Points, in no order, along strands that fork and pass close to each other.
In the rows, 100 means zero.
Two points are linked if the straight distance between their rows is under 53.3. Some points are linked to none.
zuzen: [ 79  89  90 100  92 102 111  95 101  98  92 135  74 109 103 102  97 110
  78 103  88 106 101 102  93  96  75 115]
budu: [ 99 102  98 110 115 115 115 111  92 114  67 103  77 104  99 100 104 112
  87 112  98  94 107  99  97 100  93 108]
Pomid: [ 89 106  98 103  79 110 110 124  97  96  94 100 112  77  74  68 102  95
  83  96 100 109 102  93  92 103  96  94]
mag: [120 107 108 102 113  94  98  91 100 107 104  93 112 109 112 127 102 109
 114 114 106  93  98 113 107  95 122  89]
Duto: [120 108 100 100 101  78  74  99 112 111 123 111 110  86  90  87 101 104
 109  94 102 115  79  82 102 103 129  83]
Raduf: [ 99 111 110  97 106 128  95 100  90  96  96  77 142  98  93 114 111 111
 120 123  97  88 113 130 110  93 102  88]
gugal: [ 75 117  96  91  86 122 104 116  96  78  98  78 148  92  78  96 107 103
 102 112 102 110 108 130  97  95 114  91]
Vumo: [ 77  99  95  83  72 110  81 119 125  75  94  97 135 102  69 110 106 109
  79  86  75  97 110 119  92 103 119  95]
putip: [102  90  85 113 102  91 107  89  89  88 117 111  86 117 121  81  89  87
 111  95 102 123  87 110  93 105  74 113]
sipi: [107 103 106 104  96  86  81 118  93 109 109  85 137  96  88  94 113 103
 114 100  99 112  95 116 109 110 125  80]
Rem: [ 90  93 108 109 105 131 118 101  96 115  77 108  97 101 115 132 105 102
 101 122 110  76 119 103 115  92  74 106]
Sebu: [119  89  96 111 105  79 107  94  93 110 118 115  76 107 118  93  91  98
 109 106 108 116  76  96  98 107  92 105]
lemit: [104 121 112  99 115 125  90 103 118  84  81  70 117  92  89 123 106 107
 102 104 100  82 119 116  93  97 114  87]
benes: [ 96 108 114  82  89  88  90  99 104  89 123  67 128  86 101 101 106  73
 121  94 117 101  99 125 107 102 117  88]
Detud: [106  84 102 106 102  71  99 106 109  94  91  98  88 112 111 101  95  90
  93  85 104 106  94  92  92 114 109  99]
bar: [131 105 102 110 100  66  88  98 108 117 122 112  90  92 109  99  83  99
 111  94 110 114  83  80 110  95 135  92]
finot: [ 86  87  94 111 100  96 116 112  78 100  83  93 110 116 122  97 100  94
 105 108 109 104  99 125 104 111  81 108]
gelud: [ 87  85 116  95  86 125 126 100  94 108  87 101 106 103 101 123 100  98
  97 127 104  69 115 112 130  81  67 109]
Gotun: [ 79  91 101  87  80 107  98 109 119  91  91 112 121 104  74 108 102 111
  74 109  81  95 112 111  97  90 106  89]
tege: [112  93 108  90 104  89 111  83 113  86 103  87  82  98 118 107  88  75
 105 101 119  87 104  92  98 106  93 107]
Kov: [102 107 104  98  89 104  90 115 108  92 100  88 118  78  71  79 114  91
  87  79  95 104 109  88  89 107 116  89]
miga: [106  86 100 101  97  91 106  82  91 123 115 126  46 105 141 121  91  88
 118  94 104 100  91  93 112  87  71 108]
Piv: [ 95  99  92 108  98  98 105  98  84  96 100  87 113 104 127 101  88  88
 116  94 120 113 101 118  99 112  88 101]
Botu: [ 99  98  73 116 100  93 113 121  87  79  80  92  70 104 109  64  86 100
  92  73  82 115  89  79  82 108  80 119]
pove: [127  94 106 106 111  80 102  80 102 110 115 106  78 107 124 135  83  94
 111 103 117  91  88  94 115  93 117 103]
vuf: [ 80 103  81 108 106 107  95 107  89  91  91  97 124 106 101  89 102 113
 101 101  98 112  94 120  97 114 103 105]
riv: [102 110  94 101 110 107  84  90 107 108  84 113  96  83 107 108  86 119
 108 100 103 109 102  86  93 103 109  92]
tud: [121 107 105 100 104  86  86  76 111 108 111 107  78 104 114 130  83 106
 115  89 101 101 100  82 108  85 123  96]
vip: [107  88  88 113 100  77 100  92  99  79 126 103  96 128 118  85  92  93
 106  89 103 119  88 107  82 121 101 112]
pono: [120 103  95 101 113  87 100  90  99  85 105  88  77 120 105  91 100 101
  92  75  89 104  98  64  79  98 111 107]
Vimib: [ 97 109 110  87  93 108  88 118 107 123  88 113 110  77  64  94 119 109
  91 108  79  99 107  97 100  91 103  81]
peka: [112 104 100 107  98  82  73 123 102 114 123  97 128  80  85  78 118 103
 117  98 108 117  81  89 109 115 131  77]
fole: [ 79  95 103 101  96 111 111  86 107  91  85  93 102 120 100 120 104 101
  88  98 100  85 122 113 109  92  87 112]
von: [ 95 106 113  86  99 104 107 114  92 125  94 111  92  86  63  83 114  97
  89 117  90 101  95  92 109  84 101  92]
bofit: [ 79  87  97 107  98 121 120  90 105  96  86 127  79 122 105 113  99 112
  82 115 100  85 110  98 102  96  72 118]
fuvo: [ 92  92  92  86 101 106 103  83 102 103 112 128 104 102  96 102  98 112
  93 115 106  97 104 106  99  96  87 101]
Zetor: [ 92 101  84 117 104  99 116 123  86  98  70  98  83 104  99  79  92 106
  84  85  86 111  94  98  94 108  85 116]
filud: [ 80 116 102  94 101 138 105 109  92  81  85  86 140  99  80 109 102 119
  98 127  95  90 113 125  96  95 103  96]
dif: [ 90 106  84  97  77 110  72 130 107  85  79 101 113  79  62  75 111 110
  83  62  71  99 101  78  89 116 117 108]
foru: [ 89  99 102  98  87  97 120 117  92 101 112  94 109  79  83  68 101  82
  94 108 111 104  91 104 105 106  95  94]
bak: [ 86 116  83  99  74 118  71 133 107  81 101  96 139  86  55  80 120 103
  82  73  71 110 100  89  89 106 118 101]
Mele: [ 94 103 106  86 100 114 109  82  96  82 121  82 117  88  95  97 101  73
 106 105 114  88 109 108  98  91  96 107]
mazev: [108  97 100  92  95  73 100  90  94  98 125 100  88  90 101  72 102  77
 107  93 104 109  87  85 109 103  93 104]
Palob: [ 96 103  97  91  95  83  87  77 105 108 114 112  92  92  99  90  96  94
 110  83  95 116  98  86  98  95  91  97]
Vori: [102  91  94  97 101  81  81  91 112 107 111 126 110 109 109 115  97 128
 107 109  99 110  91 113  98 105 114  83]
Gud: [127 114  98 108 115  82  90  98  95  97 112  85  94 110 100  91  98 104
 102  79  99 109  87  62  90 105 130  92]
Vomal: [ 83 100  89  87  83  93  63 109 121  83 105 102 135  97  77  93 112 109
  95  77  78 112 102 111  87 103 122  89]
mog: [ 94  84  97 113 108 122 120  94  91 118  96 126  75 128 121 119 107 103
  97 120 109  84 102 105 106  92  59 121]
sinat: [ 93 112  88  93  85 104  54 125 116  89 111 104 143  88  64  91 128 118
  98  79  73  98 100 100  90 114 121  88]
nol: [ 90 103 110 112 116 116 114 106  91 122  65  92  95  92 118 115 103 112
 106 111 110  88 110 104 112 103  85  99]
Duru: [ 91  94 101 107  86 126 139  94  88 101  99 107  87 107  98  93  89  89
  80 120 107  94 104 104 106  88  70 118]
saket: [ 99  86 103 112 105 108 111  89  92 121 109 133  59 112 128 116  99  99
 108 103 105  98  93 100 108  94  55 118]
Setuz: [106 112  73 116 112 103  98  97  77  78  96  88  77 109 115  71  84 107
 107  75  88 120  87  76  91 104  88 122]
piri: [117  94  95 106 104  81 108 100  97  88 105  96  57 114 116  82  92  91
  95  79  92 110  91  71  89 100  88 104]
Kavi: [103  90 104  92  98  85 108  84  92  88 127  85 105 103 101  81 100  74
  98 102 112  96  96 104 106 101  91 106]
nabo: [104  79  99 115 108  92 105  93 102 100  90 114  92 124 133 136  88 117
 105 107 111  94 102 110  99 111  98 103]
Nefim: [ 97 100 105  92 108  94  95 112 122  93  78  93 109 101  91 119 108 113
  87  97  95  89 112 105  88 110 119  87]
vokav: [ 91  90  96 109  92  88 119 121  83 100 101  92 101 105 104  75 106  84
  97 107 107 112  92 110 104 108  86 104]
fer: [ 76  94  92 104  85 126 134 102  96  81  94 105  98 112  87  97  83 107
  68 119  99  97 106 103  94  95  84 117]
Fus: [ 62 100  96 106  79 126 118 108 113  74  78  96 108 103  81 107  85 110
  72 103  86  99 118 109  97  92  98 114]
nop: [111 110  98 118 125  98 109 104  78 120  83  94  76 116 118  92  94 103
 105  94  97 114  94  88 105 102  96 108]
Tipo: [102  84 108  96 100  84 109 116 114  95  83 102  97 115  99 107 102  99
  78 109 105  91 101 104  91 111 101  93]
mika: [ 98  92  86 102 102  79 101 110  97  78 107  88 107 116 105  92  96  93
  94  83 103 112  94 100  81 120 108 108]
Kalit: [ 98 100  96  96 113  99 108 117  97 127  85 124  80  99  97  99 109 116
  87 120  93 100  95  92  94  99 108  95]
ruv: [ 96  99  94 104 103  93 103  90  83  86 126  76 106 114 114  91  97  72
 119  92 120 106  97 113  96 106  93 107]
Luz: [ 71 112  80 107 107 126  90  91 100  72  78  92 113 108 106 113  94 123
  95  89  90  93 113 117  97 101  94 126]
Vevu: [ 94 105  96  94  94  96  86 108 114  99  90 104  95  89  80  89 109 103
  86  77  82 107 107  80  84 102 107  96]
reva: [117  93 117  89 106  92 102  78 109  95 108  82 101  92 117 117  97  84
 119 108 124  79 105 110 115 100 107 103]
Gamu: [113 127 107 101 124 131  87  83  99 107  98  94 118  84  94 116 106 121
 114 117 103  91 109 104 101  93 104  82]
Tanu: [116 113 114  97 115  99  87 106 121 103  95  81 119 103  96 127  98 112
 103 105  99  84 108 108  90  98 128  80]
kivo: [129 102 117 103 104 104  87  85  98 121 109  92  95  80 124 134  87  98
 133 112 122  90  97 102 123  90 114  95]
Ton: [103 107 106  99 114 109 103  80  87 112 102  92 108 112  89 101 119  96
  98 107  89  85 108 108 115  85  89 109]
Zireg: [ 93 103 105  97 103 113 105  90  82 113  86  86 130 106  98 110 117 107
 106 120  94  91 115 126 117  84  89 102]
Favi: [103  90  97  98 104 102 110  76 104  88 107 106  76 105 117 102  87  88
 101  89 113 100 110  91  89  99  77 112]
nirul: [122 113 124  98 111 100  91  90 109 130  92  91  85  87 109 127 100  89
 120 102 107  84 103 100 121  86 118  88]
Suv: [ 92  87 100  90 104  97 100  79 100 115 111 145  74 106 110 106 101 109
  98 109  90 102  96  99  99  96  84 109]
beza: [103 105 115  91 112 102  97  98  98 128 100  99  80  90  79  89 118  93
  92  99  86  93 104  83 105  87  95  98]
laved: [106  91 103  81 106  97  98 106 116 112 101 131  90  95  81  95 107 112
  74 111  95  94  95  85  90 100 104  90]
rulot: [121  89  94 114  84  59  85 120  97 101 128 103 105 110  97  77 107  85
 108  79 104 118  76  67 103 115 115  95]
zuri: [ 88  94  84 103 101  94  88  96  96 100  94 114 119 110 116 107  97 125
 106 103  95 108  99 118  97 108  98 103]
Surot: [108 120 106  99 119 120  96  87  99  92  98  75 110  92  93 109 101  99
 108 101 105  97 114 103  97 100 110  93]
Kof: [ 94 109 109  83  89 105  97 100 103  84 116  77 125  76  77  84 110  76
 106 105 109  99 108 111 101  96 109  93]
Zigo: [106  81 102 101  95 106 110  73  96  97 119 117  85 102 140 108  80  83
 115 100 128  98  97  96 100 104  73 113]
Fivam: [115 105 100  95  94  78  85  83 113  98 118 107  82  92 115 102  84  97
 114  80 102 118  93  79  98 103 116  91]
Kod: [104 102  91 120 114  85 110 124  88 113  75 101  63 111 117  88  90  99
  92  92  99 108  89  96  93 108  88 108]
batuz: [111 104 116  84 110 101  94  82 103 121 101 100  98  94  89 103 112  98
  99 112  96  88 103 103 113  87 103  97]
Vap: [ 85  92 109 102  87 119 138 109  83 111  88  96  99  95  95 103  98  83
  89 121 107  86 109 115 122  89  72 109]
gifav: [ 88 102 110  81  92 120 102  79 108  95 101  92 120  79 100 117  99  86
 120 110 112  83 114 116 107  93  92  94]
pegi: [124  87  98  99 101  77 115 109 100 101 122 119  42 118 119  76  97  90
  99  93  91 108  82  67  86 102  90 100]
nug: [ 85 117 112  91  79 116  91 116 105  92 107  73 139  80  63  89 115  86
 104 102  96 105 107 120 106  94 115  82]
tosu: [ 93  93  94  85  97 107  97 101 114  91  95 125 105 101  87 102  97 123
  78 120  90  94 100 105  87  99 103  96]
Makiz: [121 107 103 105 117  90 103  96  89 112 101  85  86 104 102  85  98  97
 105  93 102 106  95  86 103 101 111  93]
Saru: [125  90 105 103 104  75 107  91 101 111 129 128  51 111 119 102  89  93
 108 101 103 105  80  75  96  98 103 102]
Pekiv: [ 89 101  99  99  93  97  95 116  90 104  92  92 136 101  89  90 114 114
  97 106  95 106  96 114 104 106 108  88]
gileb: [ 90 103  87 101  95 100  82 121 115  95  69  98  88  85  82  86 105 110
  75  60  69  98 104  72  82 108 111 111]
sud: [128 103 103 118 107  87 100  95  99 120 111  99  95  92 128 118  76 101
 120 110 130  98  89  98 112  94 120  96]
Zisim: [108 105 123  83  95 108  90  76 111 103 104  81 112  73 111 120 107  91
 129 111 113  79 110 118 119  90 101  87]

Follow the links from the first point to the second, and from the first to the third. Name the last point that the two ways share.
kivo; zuri; Kof: Fivam
gugal; sinat; zuri: Kavi
Kof; Fus; nirul: Kavi
Vap; sinat; miga: tosu
bar; fer; bofit: tosu
Kov; peka; kivo: Fivam
bak; Vimib; Zisim: Mele
Zigo; vuf; Raduf: Mele

A fork is a point with three links, a tip a point with one. Leave the first point through the second and follow the links. Name the first fork or tip that comes.
pegi; Saru: Tanu
tosu; Gotun: Kavi
putip; Sebu: Setuz
Piv; finot: tosu

A fork is a point with three links. Follow the links from the first point to the second and name the forks in between, in order.
vuf; Kov: Fivam > Kavi
Ton; Fivam: Kof > Mele > Kavi
saket; gileb: tosu
Saru; mag: Tanu
budu; gugal: tosu > Kavi > Mele > Kof
Gotun; Raduf: Kavi > Mele > Kof
Suv; Vori: tosu > Kavi > Fivam
